Each row is a point on a tangle of strands that fork and nearly touch. The rows are in no order.
In the rows, zero is written as 128.
Two points are linked if the straight distance between their rows is under 110. Some points are linked to none.
vubek: [123  92  95 137 130  61 107 153 118 177 116 131 148 164  85 155 100 134
  93 120 111 115 133 166 119]
Bas: [ 96  87 118 122 140 102 126 134 196 137 160 165 170 147 151 170 133 163
 111 134  72 143 132 128 162]
seva: [127 141 119 107 110 161  98 113 108 167 119 152 111 119  89 174 162 150
  96 180 156 174 158 142  83]
ros: [163 130 132 128 141 102 181 134  56 142  93 119 102 118 153  34 130 121
 184 113 134  71 179 156 141]
pifep: [118  86 185  93 140 106 175 122 138 123 127 205 145 191 129 157 123 154
 119 142  88 169 116 147 177]
dapu: [152 127 160 144 123 123 123  69 132  99 116 154  93 128 141 114  97 136
  96 128 141 138  97  91  96]
Ruva: [146 154  80 145  99 130 103 139 155 114 185  98 136  77 146 210 184 121
  86 125 102 119 103  94 144]
Poro: [133 149  85 147 121 100  92  71  92  99 142 129 152  94  77 175 188 164
  81 118 145 191 139 168 142]
bufo: [120 193 114 128 138 124  88 111 110  76 147 149 126  91  61 138 175 180
 147 142 208 145 129 178 128]
Ter: [108 139 130 137 147 197 117 131 169 118 122  88 137  98 190 115 132 123
 127 124 121 124 127  94 139]
lezaz: [108  85 157 121  98  85 126 160 112 154 133 122 135 173 121 157 116 142
 171 151 129 146 121 150 170]
sulez: [116 109  97 146 153 142 114 132 168 129 145  91 184 133 147 149 118  89
  74  99  48 119 112 105 137]
pof: [ 88  86 118 102 123 119 135 126 200 137 153  95 143 175 129 157  97  96
  99 132  81 121 101 108 103]
miv: [ 93 118 150  92 133 203 128 167 176 119 143  89 123 134 181 149 139 115
 149 131 113 123 133  89 145]
kig: [ 81  97 153  91 123 179 133 165 201 133 160 127 142 173 168 160 127 111
 133 153  79 126 117 101 145]
livu: [117  96 147  92 142 165 117 153 155 157 141 141 103 157 145 127  86 153
 143 174 131 125 150 101  98]
tib: [148 108 158 159 130  83 130 113  77 137 113 174 120 159 121  88  77 122
 153 105 117 118 111 137 142]
Sok: [135 163  88  99 109 161 121 141 127 166 131 131 125  84  98 199 206 136
 101 160 143 185 133 117  93]
nasin: [169 137 139 142 146 112 136 122  56 142 101 153  84 103 127  76 101 134
 149 117 153  73 172 142 115]
kivun: [138 136 157 111 134 137 131 115 130 118 113 134 100 106 156 109 135 176
 169 143 167 113 143 110 122]
fav: [132 118 109 138 115 105 144 182  96 159  96  72 113 165 130  83 101  70
 151 104 123 108 107 138 124]
Tilu: [122 179  86 120 124 153 183 147 112 119 127  49 165  77 129 117 165 108
 157 142 161  60 149 116  90]
vum: [119  75 167 123 123 105 181 103 139 119 128 155 155 193 161 136 111 117
 116 130  77 174  98 140 186]
kepuz: [166 145 139 185 136 111  76  73  88 109 122 181 130 105  93 122 114 140
 103 127 131 131 138 137 125]
bidi: [121  97 178 100 149  92 146 141 119 145 111 233 140 173 105 146 115 146
 133 115 108 140 119 182 177]
muv: [168 172 107 188 126 145 122  86 114 121 114 142 149  58 136  91 149 151
 141 150 134 112 164 120 121]
tok: [133 174  90 170 114 175 121 119 108 108 131  53 165  95 133 136 166  64
  94 135 102 112 118  87 115]
ked: [ 84  86 162  92 125 125 211 147 140 162 135 159 127 200 121 104  62  87
 132 170 106 151 106 148 153]
Pag: [122 118 153 121 151 104  81 153 125 143 124 197 113 141  90 131 103 163
 149 115 151 110 142 184 146]
Dofo: [146 144  78  97 149 122  88 162 126 147 130 171 103  99  53 167 171 179
  97 111 167 189 141 163 114]
katil: [175 184  91 153 154 171 157 107  89 142  82 113 134  84 130  54 151 103
 124 125 125 105 178 132  82]
votat: [142 139  81 170 101  84  84 114 121 122 155 102 166  96  88 186 169 147
  99 125 121 158 131 148 148]
zegal: [ 60  82 160  82 111 154 211 127 177 121 150 138 125 206 132 104  79  85
 114 149 103 182  92 125 157]
tofeb: [119  91 193 104 125 157 201 123 113 146 131 181 100 162 147  88  59 106
 151 156 116 137 130 144 156]
veduz: [132 100  96 147 112  68  91 147 137 138 166 105 167 127 103 201 133 145
 130 110  91 127 131 139 150]
feba: [151 126 119 172 134 100 127  86  84  87 122  96 126 136 164 122 132 150
  73 123 125 146 113  80 134]
bofo: [ 94 105 115 144 114 151 141 109 149 122 143  87 125 159 120  69  46  67
 108 112 116 149  97 100 118]
gini: [117 138 124  73 128 116 205 151 115 142 109  74 136 108 166  80 174 133
 199 128 167  68 161 157 134]
Nem: [127 133 147 105 117 107 164 144 106 147 121 115 128  97 148 103 164 168
 213 148 170  92 175 161 161]
fufo: [139 131 108 102 133 103 103 146 145 114 128 128 123 118 118 180 170 194
 116 118 139 175 116 103 121]
Larig: [107 138 135 138 108 144 131 133 162 129 108  62 145 122 150  91 136  68
 170 109 128 105  97 121 132]
muzo: [134 177 155 107 137 156  74  89  93  92 138 201  92 100  59 159 150 136
 111 137 182 138 156 171  91]
sete: [135 122 131 113 161 124  86 120 139 137 133 189 122 133  95 164 112 181
  86 137 127 150 142 132 103]
big: [135 135 128 126 146 151 181 148  88 136  92  85 127 134 155  30 128  80
 192  97 114 100 172 143 157]
dol: [133 126 101 178 112 117 131 103 107  76 137  55 135 162 163 101 116  93
  89 118 104 149 106  72 138]
gepu: [117 154 115 146 105 131  85 130 162  84 153 139 122 102 150 152 184 203
 141 154 173 143 134 112 145]
golot: [174 170 101 180 127 160 121  93 100 148  88 131 145  90 125  96 139 103
 108 143 109 138 144 122  94]
kuz: [ 89 140 133 127  88 156 133 127 177  82 146  45 131 129 156 132 161  75
 150 113 137  95  80  92 139]
pek: [111  94  88  94 160  90 112 157 194 144 157 177 158 146  99 189 136 186
 106 110  88 159 144 137 131]
Datis: [139  99 155 165 115 110 156  95 101 113 131 151 122 164 152  62  70 107
 149 124 101 145 104 115 157]
fozu: [139 130  92 113 136 128 122 133 151 142 145  71 157 115 118 195 137  92
  66 102  68 127 112 112 106]
vubis: [ 97  89 121 113 148  70  95 164 126 162 134 172 144 177  79 153 107 161
 126 120 125 120 134 192 154]
fol: [137 139 114 148 131 100 123 119 117  96 125 101 129 112 158 160 165 179
  97 131 142 149 106  89 141]
Kasa: [137 125 174 124 130 152 160  76 119  85 130 132  80 110 180  77 109 145
 154 135 163 110 131  90 122]
lopok: [128 105 162 128  99 112 140 146 104 157 115 122 123 136 144 114 119 134
 201 148 144 114 137 154 157]
gigik: [117 165 100 114 135 130 189 185 103 130 110  64 160  92 155 101 166 116
 197 114 151  66 137 129 138]
mafu: [114 141 112 124 122 169 120 126 130 108 138  43 148 117 126 162 147  76
  64 115 105 128 110  89 107]
guf: [148 169  69 121 120 127 121 162 135 148 130 143 124  68  81 176 195 161
 120 136 176 169 123 139 103]
Tadis: [155 136 102 120 155 122 119 155 104 162  89 118 125 109 122 148 126 144
  88 112 124 149 113 128 102]
zuk: [132 144 138  89 129 164  64 100  98 104 142 185 105 136  59 170 156 172
  97 161 166 179 166 135  91]
nolaf: [115 103 105  85 144 116 105 211 171 173 154 147 144 143 121 191 142 158
 132 127  97 139 130 115 131]
Beruz: [137 171 100 149 113 157 164 111  92 129 114  64 146  78 136 121 154 118
 132 180 157 101 160 110  83]
gana: [136 107 149  92 141 150 137 129 133 162 116 137  71 138 137  97  75 136
 149 148 157  94 161 138  90]
Bav: [148 104 181 132 119 147 184  97  96 132 127 165 101 139 157  54  61  85
 176 117 104 124 134 132 160]
Nuvo: [106 108 141 130 103 144 131 118 154 109 148  84 108 160 172 126 109 124
 120 149 133 141 104  85 129]
didu: [ 85  87 138  95 146 134 142 155 185 152 139 138 136 180 140 133  91 128
 119 159  94 124 114 108 114]
tekev: [133 145  98 136 119 144 100 170 166 143 166 116 138  68 141 187 167 143
 138 131 120 129 113  99 141]
Derid: [153 167 131 106 125 148 101 112 112 143 105 190  75  99  78 145 160 155
 120 145 197 113 173 173  77]
Fep: [152 153 113 178 125 133  89  92 114 114 129 154 136  81 124 136 146 167
 105 150 144 149 144 127 137]
Kel: [117 113 141 128 119 151 169 167  95 146  92  82 138 163 139  67 107  48
 171  98 110 130 122 138 166]
sumot: [154 145 151 148 110 132 155  61 105  89 121 121  78 108 144  69  86 116
 124 134 163 123 113  90  91]
sumu: [123  97 132 151  93  81 115 154 121 139 151  98 163 142 132 168 134 117
 160 127  93 127 105 129 173]
vab: [136 118 172 106 146 129 101 114 137 126 139 206  90 153 103 142  89 157
 117 136 144 114 136 116  82]
Teme: [128 123 124 113 130 130 114 191 154 167 138 133 135 103 144 172 152 147
 170 128 120 130 117 127 158]
zaz: [160 140 107 177 131 139 115 108 122 142 110 105 142 139 125  84  87  84
 106 134  87 131 128 110  98]
panu: [113 158 122 161  93 122 134 118 147  96 143 100 138  98 170 131 169 172
 165 170 173  98 133 107 140]
lun: [156 169 116 136 157 144 168  97 125 117  85 103 131  89 148  34 137 114
 158 100 132  80 157 129 104]
fif: [128 175 117 138 139 126  62  75  93  70 151 147 134  94  62 146 161 150
  98 133 165 173 126 189 143]
Lupag: [129  98 103 157 135 115 135 102 129 134 129 102 148 170 120  87  62  87
  82 119  74 148 109 104 106]
tadib: [109  98 109 149 129 120 109 143 178 139 172 117 172 127 162 180 118 125
  98 133  59 113 123 109 155]
somuk: [132 158 101 182 129 160 115 131 133  91 131  73 153  99 188 114 155 110
 109 126 108 119 123  85 153]
gos: [140 116 201 105 152 123 125 134 121 117 137 233  74 130 121 144  96 128
 144  97 152  89 151 118  91]
nef: [128  93 141 141 128 106 151 112 125 103 119 118 152 171 185 113 123 118
 112  94  76 161  91 113 180]
tun: [120 139 166 131 168 106  63 142 110 105 144 214 103 128  71 130  99 123
 132  85 163  91 135 208 135]
Sirus: [ 76  89 122 120 105 126 145 116 188 123 171  80 139 176 124 107  69  57
 111 112  92 143  84 111 128]
Zuv: [144 150 125 109 135 135 106 142 121 150 115 147  94  89 107 132 146 183
 153 143 182 114 168 149 107]
lur: [109 160 123 137  83 148 136 142 154  97 158  69 131 102 166 158 171 118
 160 156 143  74 104  85 136]
Rup: [124 170  94 130 126 132  94 147 149  86 162 149 133  80  88 149 188 205
 163 137 200 162 130 144 143]
gomok: [133 143 121 127 126 161 138 117  95 144  96  70 115 112 129 111 117 103
 113 161 153 129 135 107  80]
Lib: [146 147 145 124 121 109 149 136 140 150  70 149 127 117 150  83 150 121
 181  93 136 104  98 159 138]
lene: [ 72  89 158 116 110 163 170 131 172 106 152 100 160 187 171 153 131  56
 102 112  76 152 102 127 194]
Sedas: [149 149 156 163 157 103  65  95  91 107 133 212 125 113  69 134 102 121
 104  93 146 103 140 172 115]
sutis: [135  87 149 128 142  64 136 126 121 156 106 196 132 177 112 113  89 128
 122  95 104 121  97 161 134]
tobud: [115 118 131 164 120 142 143 122 115  85 110  73 147 157 162  73 125  82
 130  89  97 152  99  92 168]
pevit: [124  96 106 128 118  83 128 170 127 183 109  99 125 174 114 126  91  95
 114 118 113 108 106 150 104]
Bipop: [158 124 145 128 125 109 109  49 132 115 114 172 115 134 104 148 123 136
  64 116 120 151 112 118  81]
fana: [137 124  95  75 138  97  93 188 133 143 125 144 105 144  83 181 158 184
 116 111 147 161 134 133  99]
vusak: [142 127 130 103 157 167 133 132 109 167  92 121  83 132 124 113  85 121
  88 152 151 114 152 127  70]
Lemeg: [154 130 177 122 145 110 119 127  91 125 120 198  75 101 116 117 115 135
 158  89 174  66 165 161 115]
memam: [113 142 153 105 115 144 171 119 157 130  81  90 121 129 154  68 145  91
 190 101 148 108 110 145 129]

A fork is a point with three links, a tip a point with one. Leave the first point through the second and follow the links. Name the first fork or tip that comes.
vusak / gomok => Lib
ros / big => golot
kig / miv => Ruva
dapu / sumot => zegal
Lib / memam => didu
nef / tobud => Bipop
Pag / vubis => sete

Follow the links from the first point to the second, and from the first to the third. Name the last point that the two ways share.
nolaf / Sedas / votat => didu
Beruz / Teme / Pag => didu
lun / veduz / Lemeg => golot

A fork is a point with three links. Follow the links from the first point to the second and name the forks in between, in order.
Lupag / vab => golot
lopok / katil => didu > golot
sete / miv => golot > didu
lur / bofo => didu
